Each row is a point on a tangle of strands that fork and nearly touch. The rows are in no order.
Points whose rows are less than 76.8 apart are linked; no others are. Some points are linked to none.
J27: [ 33  -6 -18  -8 -20 -10  12   8   2  20 -21   4  -2  11 -47  41  -6   3
  25   8 -29  20   1 -27 -10  23   0 -10 -19  22]
J975: [  4 -60  -4   7  31  48  25 -20  39 -42  -2  -3 -27  11 -17 -12  10 -11
 -11  26  24 -38   9  -7 -17 -52 -31  -7 -37  -9]
J841: [  0 -16  22  11  51 -14   7 -27   9 -11  21   9   2  12   2 -24   3   0
  -9  15  40 -16  18 -11  -9 -27 -32 -11 -23 -32]
J486: [-18  50 -14 -10   7   0 -19  17 -13  11  -3 -14   3  -6  26 -26   5  -1
  -1   2 -14  12 -13  59  24  22  25  -1  25  16]
J149: [ -5   1  26  23  11 -18 -11 -19  -3   0   4  25  21  -7  31 -29  20 -10
  -8  18  -1 -21  -2  -8  40  22  -7  29  59 -16]
J367: [ -3  13  10  -3   5   7 -11  13 -10   9   1   9  -9  -3 -31  -4  -8  -5
   2  -9  33  14   8   2 -12  -5 -15 -19 -29  -6]
J474: [  0 -28  14   5 -26  18  24  -7   4  -5 -14  12  17  11  12  25  -6  11
 -13   3   7 -19 -17 -31 -19 -39   0  -8  -3 -20]
J458: [-40 -30  23  11 -33  -7 -12  -2  -2   0   2   5  -9 -14  -3 -10   6 -39
 -31  -4  17 -23  -1  -3  45   7  18  15  15  -9]
J685: [ 11  38  -4  -9  12 -29 -22  13 -17  17  18 -18 -19  -3  40  -4 -15  18
  16 -17   4   5  12  11  10  36  31  38  42   8]
J106: [-17  54 -16 -11  13 -20 -32  13  -9  20   2 -11 -11 -15  20  -4 -20  20
   4  -9 -13   9  -6  49   4  12  27   8  21  -1]
J316: [ 32   4 -14 -30  -6  15   2  25   2   2 -15 -10  -7  20 -26  -9  10   1
  10  16  12  17   4  11 -10   5  17 -16  -8  14]
J958: [  9  38 -22   0  -2 -13 -11  15  18   3   0 -16  -1 -15 -20  43 -33  15
   4 -32 -35  23  -3  11 -38   9  11 -17 -10  41]
J631: [ 23  14  26  33  27 -43 -17 -36 -10   7  22  31  12  -5  11  33   2  16
   2  -3   5   0  17 -30   1   9 -35  15  30 -24]
J81: [ -9   5  -6 -10  33  20  42  21  24 -14  -5 -41 -23   6 -33  -7 -28 -18
  -8  11   1  -1  -8 -23 -11 -21 -12 -30 -24  23]
J995: [ 31  24  11 -11  10  -7   7   5  20 -14  -6 -27  16  20 -11  19 -21  19
  -8  -7  -7  10 -11   8 -31  -9 -11 -21  20  22]
J207: [-17 -18  20 -10 -21 -19 -12  12 -11   3   4 -23 -17   7  26 -20  -7  -9
  -2  -1   3 -14   7   0  36  28  21  35  48  -1]
J699: [ -3 -14  51  59 -24 -16 -21 -33  -4  25  18  40  13  -5  31  -4  -7 -19
 -26  -2  13 -22  10  -1  19   8 -41   2  14 -18]
J315: [  1 -46   8  31 -51  15  13 -32  -3  11  -4  40  25 -14 -10  35   9 -29
 -34  17 -23 -26 -25  10  18  -2  -1  -2 -23 -22]
J759: [-25 -35 -21 -14   1  26  11  22 -13 -14  -9   2 -14  28  19 -39  25 -22
   8  21  13  -7  12  18   6 -17  12  19 -10 -22]
J65: [-35 -13  15   7   9  12  -5  -9 -13  -9   0  10  -4   0  21 -37  23 -10
  14  15  23   2   1   6  11 -28 -15 -11 -12 -40]
J225: [ 21  22 -49 -28  -3  -6   4  25  12  17 -14 -19 -17  19 -34   5  -6  -8
   8  10 -37  23  -4 -32  -3  18  43 -13 -38  11]
J77: [-18 -19 -30 -13 -12  22  11  24 -10  -1 -23  -8 -27  19 -12 -13  21 -29
  29  22 -19  14  -1 -19  16 -12  30  -8 -34 -25]
J496: [ 21  38  30  17  53 -32 -15 -22   9   8  22  26  -3  -8  11  13  -9  23
   4 -12  15   8  19 -34  -3  -7 -29 -12  14 -17]
J286: [  8  29   1  -6  18 -29 -10  10   6   5  16   6 -14 -20  -5  33 -16  22
   9 -58  15  20  13  -5 -22  -5  -9 -11   6  31]
J868: [ -3  -2  43  53 -20 -33 -24 -32  -8  21  32  41   6  -7  24  14 -17   0
  -3 -17  -1   0  21  -9  13  20 -54  10  30  -1]
J946: [  1  44  -8  24 -17 -22 -32  10   1 -10   1 -10 -19 -21  12  28 -11  12
  12 -47 -22  20  22  32 -17  34  15  23  26  34]
J813: [ 19  -5 -19 -26  22  31  21  17   3  -7 -15 -11   0  32 -18 -23  20  -8
   0  22  35  -4   9  10 -14 -14  -3 -15 -19  11]
J598: [-42  14  10   1 -20  -6 -27   9 -15   3  17 -15  -8 -14 -12 -30 -18 -23
 -16  -5   6   5   0   7  44  28  13  16  23  11]
J881: [-31  15  -7 -10 -32 -17 -37  27 -15  32  -7  -8 -20 -15 -15  16 -26 -21
   3 -40 -27  20   2  15  14  29  -3  10   0  18]
J437: [ 27   5 -31 -27  16   1  27  22  16  -7 -19 -26   4  24 -40   6   1 -16
   1  15 -27  10 -15 -21  -6   0  27 -23 -28  17]
J744: [  6 -32  -5 -13 -44  11   2  24 -18   0 -24 -14 -12   6 -17  -2   6 -10
   3   5 -17  -1   0 -20  17  18  38  16 -18 -13]
J617: [-11 -16   9  16 -26  37  -2   4 -14  17 -26  14 -26  -1 -12   3   3 -10
  29  15  13   8   0 -22  -3 -11 -25 -20 -29 -10]
J944: [  2  24 -33 -41  39   3  21  23  11 -12   6 -44   2   9   2 -24 -26   2
  -1   5 -15  10 -17  14 -14 -21  30 -19 -20   3]
J32: [-14  -5   7   2  32  23  35   5  26 -32   5 -38  -9   9  -8 -24 -36   0
  -7   7  13 -15 -13 -34 -24 -40 -26 -13  -5   3]
J470: [-12  53 -22   0   0 -23 -54  14  -3  27   2 -17 -36 -43  18  10 -33  22
   1 -32 -18   0   5  56  23  15  22  24  38  21]
J63: [ 19 -29  37  24  38 -10  -6 -57  12   1  18  28   5  -3  12 -16  13  17
 -18  13  33 -28  21 -17   2 -19 -38  -2 -18 -44]
J128: [ -8 -18 -11  -3   6  12  20  -2   7 -15   6   5   8   1 -16  -1  26 -19
 -14   9  28  -8 -12 -18  -5 -35  10 -19 -28 -15]
J87: [ -9 -20  14   4 -49  18   4  10  -5  -3 -17   7  15   6  21   2   6   5
  -8   3  -8  -6 -24 -18   0 -13  17   2  18 -15]
J512: [ -8 -28 -29  13 -18  31  10   9 -11  -3 -34  13  -7   0 -19 -13  35 -44
  14  24 -18  -6 -21 -24  19 -23  12  -6 -40 -34]
J836: [  6  -1 -15 -18  50  30  30  -4  15 -25   1 -29  10  19  10 -41  16  16
   4  15  37 -14  -6  -8 -10 -40 -19  -9   5   4]
J535: [  4  30 -44 -23  -8  -3 -16  30  -3  32 -12   1 -33  -8 -40  15 -17  -5
  15 -10 -42  27  10 -16  15  32  32  -4 -49  10]
J804: [ -6  47  11  50  -1 -35 -32  -9   2 -11   2  19 -16 -15  30  23 -10  -2
  13 -42 -20  12  32  17  -8  35 -10  26  43  23]
J345: [  8 -51 -35  -3  27  45  25  -4  26 -30 -17   0 -22  18 -35  -7  27 -27
  10  35  12 -22   0  -8  -7 -52 -17  -9 -40 -19]
J133: [-33  -8  36  31 -32 -34 -27  -8  -6  17  17  17   0  -6  11  15 -26 -24
  -3 -25  -8   3  10   3  13  24 -36  13  32  10]
J705: [-18  25 -11 -20 -30  -3 -33  20 -15  19  -1 -51 -19 -11   7 -11 -29  -8
  -4 -15 -30  10 -10  25  32  39  27  20  23  19]
J961: [ 29  12 -44 -34  11  28  15  27   2   8  -9 -15 -37  17 -33 -17   0   4
  24  28   9  31   5   6   1  -5  23 -24 -22  15]
J806: [  5 -23 -27  -2   2  11  31   1  12 -14  -8   8  15   5 -37   3  23 -36
 -10  27  -7  -9 -17 -33  -9 -19  13 -19 -45  -7]
J395: [ -1 -26  13 -14  -9  23   6   2  -5  -6 -13 -16 -13  15   1  -7  -2  27
  24  10  17   8   0 -11 -16 -22  -9 -11   1 -17]
J909: [ 10  38 -33  -2 -19  -6 -17  11   5  17 -13 -10   0 -17 -36  43 -17   9
  11 -11 -49  31 -11   3 -17  26  20 -12 -23  31]
J897: [  0  23  32  31   1 -28 -28 -18  -3  16  19  31  -6  -9  17  18 -12  18
  13 -34   4  18  22  -3 -12  19 -49   1  29  16]
J879: [ 18  33 -45 -29 -23  -6 -28  27   4  33 -13 -24 -27 -18 -29  21 -21  10
  12  -8 -53  26  -3  18   1  30  36   2 -22  20]
J347: [  1  10  24  -5  13 -32  -6   0   2 -13   9  -3   6   4   3   0  -8  26
  12  -7  -1  17   4   7 -12  -2   4  -6  16 -12]
J157: [-14 -52   7  12 -21  18  25 -41  15   6   5  50  39 -14  35  -6  15   5
 -29  26  -3 -32 -18  19  -2 -15 -14  21  11 -21]
J899: [-10 -35  31  18 -45 -12  -1 -12 -13  14   5  23   7  -2   2  35  -3  -1
  -7 -13   8 -12   8  -6   1   5 -18  13   8  -6]
J826: [  2 -28  23   8 -25   0  -1 -10 -11  16   8  19  -7  -7 -12  26   3  13
   7 -14  30  10  14 -19 -12  -5 -33  -9 -18   6]
J586: [-29 -60  17  20 -35  32  17 -30   5   8 -10  32  10 -15  20 -11  20 -16
 -18  31   2 -32 -13  15  13  -8 -15   8  -4 -26]
J916: [-35  46 -21   3 -10 -29 -50  11  -8  14  14 -22 -32 -42   9  14 -25  -6
  -8 -58 -25   6  13  29  33  36  18  32  23  32]
J90: [ -5  20 -22  -4 -41   3 -16  13 -11  13 -17 -18  24   6 -20  21  13 -19
  -8  -2 -54  13 -22 -19   5  32  24   3 -19   1]
J678: [ 17  35  -7  -3  -4 -11  -9  -4  13   0   5 -18   7  -3  -5  33 -33  39
   7 -22 -14  26  -5  17 -38   0  -6  -9  29  32]
J873: [-13   4  18  18   5  -9  -1 -20 -17  -7  17  18  28 -10  14 -23  26   0
  -5  12  20 -13  -1  -2  17  13  -2  19  23 -11]
J732: [ -1  25 -11  19 -12 -19 -23  -2  -4  -5   8   7 -17 -38  10  39 -18  24
  27 -68 -27  23  19  31 -22  24 -22  13  26  38]
J761: [  5 -54 -42   2  15  58  27 -11  16 -27 -26  13   5  -7 -13  -5  39 -20
   7  26   8 -35 -21  -1  -7 -57 -17   9 -31 -19]
J283: [  2  32  -8 -24  40  -9  16  14  19 -10   7 -32  -6  -2   2   3 -33  27
   0   1 -17   7  -1  26 -19  -2  29 -29 -10  24]
J402: [  3  12  17  28 -18 -21 -18  -6  -6   6   9  31  15   3  13  44 -21  12
   5 -47  -4  13  17  -2 -31  11 -49  -1  16  27]
J255: [  5  16   9  17 -20  -8  -5   9  -8   7  -7  16  12   3  -7  60 -17   2
  10 -41 -19  17   9   0 -33   8 -24 -13  -6  32]
J68: [ 12   1  39  16  41 -22   2 -31   9   0  20   5   2   6  -8   2  -8   7
 -12  -9  37 -10  20 -14 -13 -17 -47 -27 -26  -4]
J227: [  6  33 -29 -32   4   8 -12  33  -4  38 -14 -16 -27 -16  -8  21 -36  24
  17 -18  -8  16  -4  14 -15  -2  19 -13 -25  22]
J260: [ -5 -28   2  -1   9  33  18   7   8 -26 -14 -23 -10  15 -17  -4 -23   4
  11   7  13  -9  -9 -31 -28 -41 -20  -5 -15 -15]
J800: [  8  49  -5  -8  40 -29  -7   5  14  -6  18 -12 -17 -11  19  10 -22  42
   7 -14  -6  11  13  23 -20   4  30 -13   9  24]
J785: [-16 -42  40  47 -31  -2  -8 -39   2  19  16  34   7 -17  24  -3  -8 -27
 -35  12  13 -42  -1   8  31   7 -20  15  12 -19]
J285: [  8 -29  20  27 -25   3  16 -25   0  -9   3  31  37  -5 -11  28  17 -13
 -32   9  -2 -18 -13   1  -6 -10  -2 -16 -21 -12]
J901: [-23   5  -1  -9 -26  11  -7  20  -3  -1  -8 -22   1   5  21 -31  15 -30
  -5  11 -21   6 -10  25  38  31  29   1  30  30]
J23: [-15  -8  -5   4 -18  21  -8  24 -23  33 -18  11 -34 -15 -25   5 -17 -14
  34  -8   4  21   8 -19   3   6 -22 -13 -42  -1]
J676: [ 15 -16  28  22   0  -6  24 -29  10 -20  10   9  26  15 -15  41   5  24
 -10   6  -1  -4  15   3 -21   3 -28 -20  -6  23]
J199: [ 20 -28  39  27 -10 -10   3 -37   1   8  27  31   6   5   4  35   2  31
 -12 -26  28  -7  27 -22 -15  -8 -49  -9  -5  14]
J580: [  4  -5 -25   1  38  24  35  20  23 -23 -13 -23 -27  19 -53 -11 -17 -43
  -1  19  -9  -7  -7 -32   1 -30 -12 -25 -47  -1]
J965: [ 19  19 -46 -43 -17  11  -7  30  -7   9   0 -43  -9  15  16 -22  10 -15
   6   7 -42  20 -21  18  10  22  57  -7 -27   8]
J649: [ -1 -27  23   9  20 -22  17 -32  12 -12   8  29  31   4  31  -6  11  16
  -8  18   3 -21  -5 -20  -7 -22  -8   8  15 -39]
J477: [-10 -24   9  33 -61   7   4 -27  -9   3   0  24  30 -10 -10  43  18 -32
 -42   3 -22 -23 -24  12  35   6   3   6  13  -5]
J673: [  8 -25  31   2 -16   4  -3 -17   2  -7  -8  20   1   1 -15  11  41  12
 -12  10  30 -10  13  16  11   0  -4  -6  -5  -8]
J725: [  2 -47   1  18 -14  37  13 -32  11  19 -12  37   3  -7   5  18  20 -18
 -20  23  24 -33 -12  -1 -16 -31 -22 -10 -36 -25]
J696: [-17 -20   1  17 -22   6   9 -12 -15  -1   2  11  23 -10  -3   2  31 -26
 -13  10  10 -10 -20 -12   2 -11   8  -8 -24 -22]
J885: [  3   1  19  -1 -12 -17   0  -2  -3 -13  -6  -4  26  13  -1  14  12   7
   0   3 -14   9  -7  16 -12   9  10  -5  15   0]
J959: [  5 -32   0   2  29  35  32 -32  28 -21  -2  10  18   8  15 -18  19  13
 -24  18  38 -41  -3 -19 -19 -44 -25  -4  -9  -6]
J171: [ 29  42  11   2  68 -26  -9  -7  -1   7  16  18  -4  -2  16  -2  -6  30
  12   8  15   5  23 -29   1  11  -4   9  25 -14]
J312: [ 12   9  -4  -4 -46   0 -19  17  -6   6   9  -3   5  -4 -26   7 -14   9
  -3 -20  -2  23  -7 -10 -18  18  12  10  14  20]
J972: [ 17   5 -26  11 -12  -2   8   6   2  16 -15  12  -1   7 -54  18  -8 -20
  16  12 -28  14  -9 -51  -2  15   9 -16 -43   8]
J419: [-29 -32  -4  -4  15  16   4  -1  -8 -13  -7  19  -4  15  32 -38  35 -23
   1  12  27 -22   4  12  13 -32  -5  16  -5 -44]
J581: [  3 -50 -36  12 -12  53  18  -7   0 -11 -35  24   6 -15 -18 -17  47 -34
  13  33  -7 -21 -27  -9  15 -37  -6   6 -33 -29]
J573: [-13  25  30  25 -10 -15 -21 -18  -1  -6  -9   4  20   5  33   3  11   5
   2   2 -25   9  -1  33  10  22 -20   4  61   3]
J888: [  1  24  17  -4  54  -4  26   5  19 -27  14 -19   5   5 -10 -26 -35   7
 -15   2  17 -10  -6 -19 -15 -17  -9 -17  -4   7]
J408: [  3 -55   1  18 -37  49  26 -40   7  17 -17  48  18 -14   4  23   7 -15
 -25  32  -4 -39 -23  18   1  -9 -20   6 -30 -25]
J831: [-29  32  -1   4 -13 -24 -38   5 -13  11  15 -30 -11 -18   3  -5 -27  -7
  -6 -28 -13   6   4  14  33  40  13  33  47  21]
J122: [ 32 -47 -13 -21   4  25  42   0  11 -27 -29  -4  22  -5 -13  10  25  -1
 -16  13  -1 -33 -20  -3   0 -23  26   6 -20 -11]
J563: [ 11  -1  22   1  25   3   2  -6   8  -4   4   3   3  11 -36  -3  -7   0
 -13   1  36   1  16  -3 -19 -10 -36 -24 -32   6]
J144: [ 10 -42  11  -8  13  -2  35 -22  20 -23  -1  20  47  10  30 -18  17  24
  -7  20 -10 -17  -9  -2 -16 -27 -12   8  15 -17]
J134: [-36  20  27  28 -10 -24 -22 -23   5  12   2  -8   0  -1  29   7  -8 -12
  -1  -2 -16   4   0  11  38  20 -23   8  76  18]
J145: [ -2 -28  16  -5 -32   2  -2   3   5   1 -10  12  14   2  37 -16  15  -2
 -17   7   5 -24 -14   0   7  -7  27  25  37 -19]
J636: [ -1  53   8  27  33 -19 -11 -23 -11  -7  20   9  21 -12  28   0   3  32
  17  11 -13   9   8  10  -4  36   0  11  32  10]
J655: [ 27  39 -13 -25  -2   6 -21  36  -8  11  -3 -11 -28   2   0  -7 -10  12
   5 -14  10  23  11  43  -2  18  33  -6  -3  26]
J556: [-21 -31  20  24 -53 -17 -15 -17   3   8   3  12   8 -19 -10  23   7 -44
 -40 -10  -4 -24 -11   8  38  11   4  15  19  -5]
J348: [-32  10   2 -15   1   6 -12  20 -22  13  10  -4 -29   4  11 -37 -13   3
  11   0  24  12  14  13  21   8   6  15  13 -15]
J530: [ -3  13 -22   2 -37   2 -18   9 -15  24 -10  -1   2  -5 -46  15  -5 -21
   5   0 -48  22 -13 -39  12  34  12   3 -40  -5]
J352: [ 21  21  11 -14  34 -12  12  13  24   2  11  -8 -21 -14 -16  22 -27  25
  -2 -50  26   9  16 -11 -17  -8 -26 -26  -6  49]
J940: [ -8  28   7  -5  -8 -14 -25   3  -7  14   6   6  -6 -14 -29  11  -1   0
   0 -17  12  29  -1  20  -7  -2  -8 -22  -4   6]
J444: [ 15 -15 -14  -3 -47  -4   0   3 -10  19 -19   8   7  13 -44  34  18 -17
   7  16 -17   9  -4 -10   3  31   4  10   0   9]
J913: [  9  -6 -41   0  18  18  18  13  18 -18 -11   3 -12  14 -50 -19  12 -45
   5  25 -11   5  -7 -36   6 -26  14 -25 -57 -15]
J70: [ 16  45 -34 -13 -27  -5 -33  25  -5  17   6 -29 -29  -6  18   6  -5   0
   3 -18 -18  13   3  43  -2  37  50  10   7  40]
J313: [  9 -50  30  22   9   7  12 -49   2  -9  12  19  27  -6   1  -4  14   6
 -19  24  22 -30   4  10  -4 -19 -31  -9 -32 -32]
J968: [ 35  21  -7 -27   3  -8   0  18   9  -3  -9 -40  13  23  11  14 -13   8
  -1  -7 -13   9 -22   9 -32  -3  24 -13   8  14]
J251: [ -7  -1  -1  -6  43 -18   6  -8  -5 -16  26   6  10   3  11 -38  -2  11
  12  20  18   1   6 -12  -4 -12   2  18  10 -39]
J353: [-11  11 -13  -6 -17   0   4   9 -10  -7  -9  -9  37   1 -20   1  12 -16
  -1  11 -47  18 -27  -9  -4  12  21 -17 -30  -5]
J56: [ 12  23  20  15  25 -17  -4 -28  -1  -5  13  17  22  15  29   4  21  32
   9  14   4  -2  18  -2  -8  23 -17   8  36   6]
J781: [ 19 -27  46  28  -5   1 -12 -59   5  10  15  34   2  -1  11  10  17  37
 -27  -3  31 -20  24 -15   5 -12 -44  -7  -6 -16]
J176: [ 20 -16   6  -9 -18   0  14  10   0  12 -11   1  -5  12 -20  35  -1  16
  12  -7  10  12  10 -15 -22   9  -7  -9  -9  25]
J275: [ 10 -33  10   9   9  31  36 -31  10  -7  -5  -1  15  13 -11  19   6  12
 -20  19  30 -29  -5 -21 -17 -28 -39 -13 -21   1]
J516: [ -3   6   8  18 -25  -6   2  -2  -5  -5   2   6  28   0 -28  26 -10 -11
  -4   2 -32  21 -18 -14 -13   1   1 -29 -26   0]
J243: [  2  38   8  -5  58 -10   2   8  -1 -11  23  -2  -9  -9  -4 -18 -40  29
   2  -9  21   4  15  -8 -10  -6   6  -5 -14  -1]
J309: [ -5 -20  22  16 -51 -25 -21  -5   5  -5 -15  14   1   1 -18  38  20 -28
 -22 -16 -14  -4  10  25  14  21   4  14  28   8]
J618: [ 12  15   6   5 -21 -27 -20   3  -4  -5  16   4   3 -10 -10  28  -6  18
  -1 -47  14  15   4 -17 -17   7   3  12  27  14]
J928: [-17  22  19  20 -19  -4 -21  -1 -18   4   9   6   7  -9   4 -13   1  -5
  -7  -5  21  -3  -2   0  17  26   3  17  31  10]
J718: [  3 -21  -3  24   6  39   1   5  -4  -6 -13   4 -33   3 -31   0  -3 -24
  24  10  22   1   8 -27  -9 -32 -28 -24 -59 -17]
J682: [ 15  53 -14   0  34 -41 -41  14  -7  19  20   9 -38 -26  22   6 -23  24
  17 -29   1  10  27  21  11  28  13  36  42   4]
J114: [-17  -6 -48 -22  19  37  26  25 -15 -16 -10 -28 -10  14   0 -21  16 -13
  29  17  -6  10 -13  -5  -3 -28  21  -9 -34 -16]
J95: [-41   1  11   0  13   7 -20  -3 -20   6   4   1 -22   2  19 -43   6 -13
   9   9  31   1   7   8  29 -13 -17   7  20 -39]
J331: [ -9  22 -24 -26  49  25  16   6  -2  -3   3 -19   7  19   1 -30  -6   5
   6  16  35   1  -1   8 -22 -23 -13 -12 -10   3]
J25: [ 23 -30  -1 -18  12   1  25  -7  -1 -23  -8  -6  38  10  -3   4  26  10
 -18   7  19 -30  -7   7  -4  -9  17  15   3  -8]
J156: [ 16 -32  18   0 -43   4  -4  -5  10  -5 -22  26  10  -1 -23  22  29 -11
 -25  12  -1 -16  -4  23   9   9  13  10   8  -5]
J483: [ 27  37  -7 -21  57  -4  -8   3  -4  -1  11   5  -5   2  41 -60  11  31
  17  20   1  15  10  16  17   6  12   7  32 -18]
J463: [ -7  17  -8 -23  -9 -10 -10  20 -27  19  11 -28 -18   2  27   4 -15  14
  19 -14  10   5   8  10  -1  34  27  26  14  15]
J625: [ 10  10 -43 -46   6   2  12  21   4   3   1 -39   7   7   0 -23   3  -3
   9  15 -38  26 -23  14 -11  -6  40 -18 -20   1]
J754: [-21   0   1  -8  20  17  12   2  -5 -23  -3   0  15   2  11 -39  21   7
  15  14   6  11  -9   6  -5 -31  -3 -22 -12 -24]
J4: [ -2 -13 -16   3  33  47  18  -5   8 -32   0  -2   6  15   7 -35  21  -4
  -2  15  44 -27  -4 -18 -18 -47 -16   0 -12  -9]
J175: [ 32  16 -24 -30  60   2  16   6   4 -15  19 -17   7  15  44 -66  -5  25
  16  18  11   6  -1  12  -3 -15   8   5  16  -8]
J939: [-10  -3   4  -7 -37   0 -19  28 -15  32 -23  11 -26 -13 -23  16 -16 -16
  20 -28 -16  22  -1  -7   7  15 -16  -6 -12   7]
J196: [-26  11   8  12 -34 -23 -24   2 -14  20   5   2  -1  -8  -6  31 -20  -9
   5 -27 -16  21   2  14  -1  26 -22   9  25  18]
J414: [ 11   0  27  21  39 -32  -2 -28  -3   4  16  34  16  -6  25   7  15  13
   4  25   0  -6   5 -40   9  -1 -22  10  27 -42]
J771: [-43  21 -21 -22 -20   3 -32  33 -22  37  -4 -23 -35 -11 -14  -8 -37 -22
   1 -14 -16  16   2  24  38  26  12  12  -7   6]
J466: [-15   3 -34 -28   8  21  13  29 -24  -8   5 -30 -11  17  23 -27   1  -3
  14   4   5   9  -6   0  -1 -14  39   6 -18 -22]
J574: [-18 -15 -37 -21  28  19  35  16   3 -29  -3 -22  19   3   7 -34  27 -13
  14   8  -7   6 -20  -3  -1 -48  10 -13 -24  -8]
J98: [ 16  14 -16 -29   7 -15   7  15   1  -6   9 -28  29  19  37 -19   1   4
   7   1 -10   7 -20   9 -25  -1  33   1  14   7]
J36: [-23   3 -10 -16 -28  23 -11  30 -14  13  -2  -9 -32  -2  -9 -26 -13  -4
  18  10   3  24   0   1   4   7  20   0  -7  -1]
J100: [ 15  42 -34   1 -32 -12 -37  22  -1   0  -9 -27 -25 -15  -1  30  -2  -1
   5 -49 -35  23  14  31 -16  35  32  16   8  38]
J545: [-10  64  18  46  21 -25 -29 -19  -4   8  11  23 -13 -27  37  17  -3  18
  13 -15 -16  12  19   9   8  31  -7  12  38  12]
J478: [ 28  53   0   0  52 -35 -22   1   4   3  23  14 -21 -13  18   1 -13  39
  16 -11   3  14  26   4   0  17  17  14  28   4]
J531: [-22 -18  29  24  -6 -27 -19 -21   3   1  12  18   1 -13  16 -13   5 -31
 -28   6  12 -30   5  -3  51  23   3  29  48  -8]
J497: [ 27  -8  22  -6  15   1  20  17  19  -8  -3  -4 -16   0 -33  26 -20   3
  -8 -40  26  -1  17 -25 -15  -7 -33 -28 -19  46]
J380: [ -4 -32  12  -9   2  -5  15 -15   4 -13 -11  22  46  -6  36 -42  38   6
  -2   9  -4 -15 -12  19  17 -17  -7  21  28 -22]
J268: [  7  14 -18 -21 -45  12 -16  22 -11  14   3 -23  -3  -7 -14 -12  -6   3
   8   7 -14  23 -18   2  -9  24  29   5   9  20]
J599: [ 14  -6   5 -13  29 -12  13  -2  -4 -21   9  -5  21  14   9 -14   3  15
  -3   5  31 -18   0 -14  -8  -9  11  21  10 -20]
J440: [-18 -34  -8 -19 -18   4   5  16   2  -4 -20   1  14  11  39 -32  30 -31
 -17   6  -1 -30 -14  14  19  -9  33  26  19 -20]
J214: [-22  31  19   4   7  -9 -21  -3 -10  -2 -11 -11  13  -7  17 -24   8  -6
   4   4 -15   9  -8  47  32  22  -4   3  48   1]
J6: [ -6  25  -2 -19  47   4   6  12   7   0  14 -11 -30 -13 -23  -8 -48  28
   3 -13  28  11  21   8 -13 -17 -18 -21 -28  11]
J552: [  2   7 -30 -38 -25  15  -5  30 -24  12  -6 -47 -17  14  27 -19   9 -13
   7  -1 -11   8 -18   1  16  16  47   6  -9  -6]
J112: [ -5  18  13  -3  31 -42 -15  -5  -3  -7  19   9   9   4   4 -26  -3   9
   7   8   2  13  15  16   2  14   4  15  26 -23]
J378: [  8   3  33  26  -9  -8   7 -32  -5 -11   7  21  28  19  18  29   9  35
  -2   4  -3   2  16   3 -17   8 -29  -5  19  10]
J379: [-16 -25  26   6 -22 -29  -6   3 -11   8  13  17  -2   2  19   9 -12   4
   0 -17  10 -10  18 -21  -6  15   6  33  16  -7]
J321: [  1  -6  13  -1  16   4  42  -8  11 -22   3 -18  22  13 -18  22  -1  11
  -3  12   0  -1  -8 -15 -15  -5 -11 -29 -15  23]
J132: [ 22  25   3 -23  66   7  22 -11  14 -15   1 -25   8  18  32 -38   9  38
   8  14  18  -3   5  -1  -3 -17  -6 -16  16   5]
J435: [-18 -53 -36 -20 -17  27  17  17  -2  -5 -22   5   1   9  18 -26  38 -44
  -6  17  -6 -29  -6  14  19 -15  26  34 -14 -22]
J577: [ 21 -39  -8 -15 -29  16  22  10  -5 -15 -25  -5  17   6  -9  17  20  -3
  -9  13 -21 -19 -14 -15   3   3  35   9 -21 -15]
J767: [ -9  23   4 -11  47  -8  28   5  26   3  20 -24 -32 -14 -21   6 -47  22
  -6 -15  20   3  12  -8 -13  -7 -26 -29 -11  43]
J977: [ 21 -49   5  11  -7  34  25 -27  21   8 -10  22  -9   4 -24  32   0  -5
 -21  20  27 -28   3 -20 -20 -32 -36 -17 -40  -8]
J730: [ 18 -10   0 -19  40 -16  14  -4   8 -20   3  19  39   7  39 -58  34  11
  11  12   0  -2   4  14   7 -15  -1  16  19 -13]
J942: [  2  -9   4 -18  -5  -8  15   3  -9 -13  -1 -16  29  10  39 -19  27  13
  15  12 -13   1 -11  20  -2   6  22   5  22   0]
J137: [-13 -31   9 -12 -42 -13  -8  19 -12   5   3 -11 -19   5   1   4   1  -5
   0 -11   3  -5  12  -9  15  22  30  27  10  -1]
J991: [ 12 -14   2   4   8  16  55  -1  26 -13 -10 -27  -5   8 -45  14 -18 -10
  -7  22  -8   0 -14 -39  -4 -13 -24 -33 -18  22]

A fork is a point with three links, a tip a point with one. Leave the first point through the second and follow the links. Name the first fork or tip that comes.
J122, J25: J437
J730, J380: J478
J879, J909: J137
J65, J95: J352
J804, J545: J81
J478, J171: J730

Follow the links from the first point to the second, and from the first to the third. Name the last point that the two ways share.
J530, J122, J68: J826
J316, J128, J156: J315
J573, J897, J959: J831
J87, J767, J512: J65
J4, J402, J286: J315

A fork is a point with three links. Follow the links from the first point to the second and name the forks in between, in order.
J673, J95: J556 > J315 > J81 > J32 > J352
J552, J496: J478
J345, J685: J114 > J478
J106, J961: J831 > J556 > J315 > J408 > J836
J196, J285: J881 > J831 > J556 > J315
J617, J309: J881 > J831 > J556
J32, J134: J81 > J315 > J556 > J831

Name the points in between on the shortest way along the links from the first point to the second, in order.
J516, J251: J353 > J90 > J530 > J972 > J27 > J176 > J826 > J899 > J379 > J137 > J744 > J577 > J122 > J25 > J599
J81, J435: J32 > J888 > J243 > J6 > J767 > J352 > J286 > J618 > J312 > J268 > J36 > J348 > J95 > J65 > J419 > J759
J285, J785: J315 > J477 > J556 > J458 > J531 > J149 > J873 > J928 > J598 > J831 > J705 > J771 > J881 > J196 > J133 > J868 > J699
J577, J437: J122 > J25 > J599 > J251 > J112 > J347 > J885 > J942 > J98 > J968 > J995 > J678 > J958 > J909 > J879 > J535 > J225
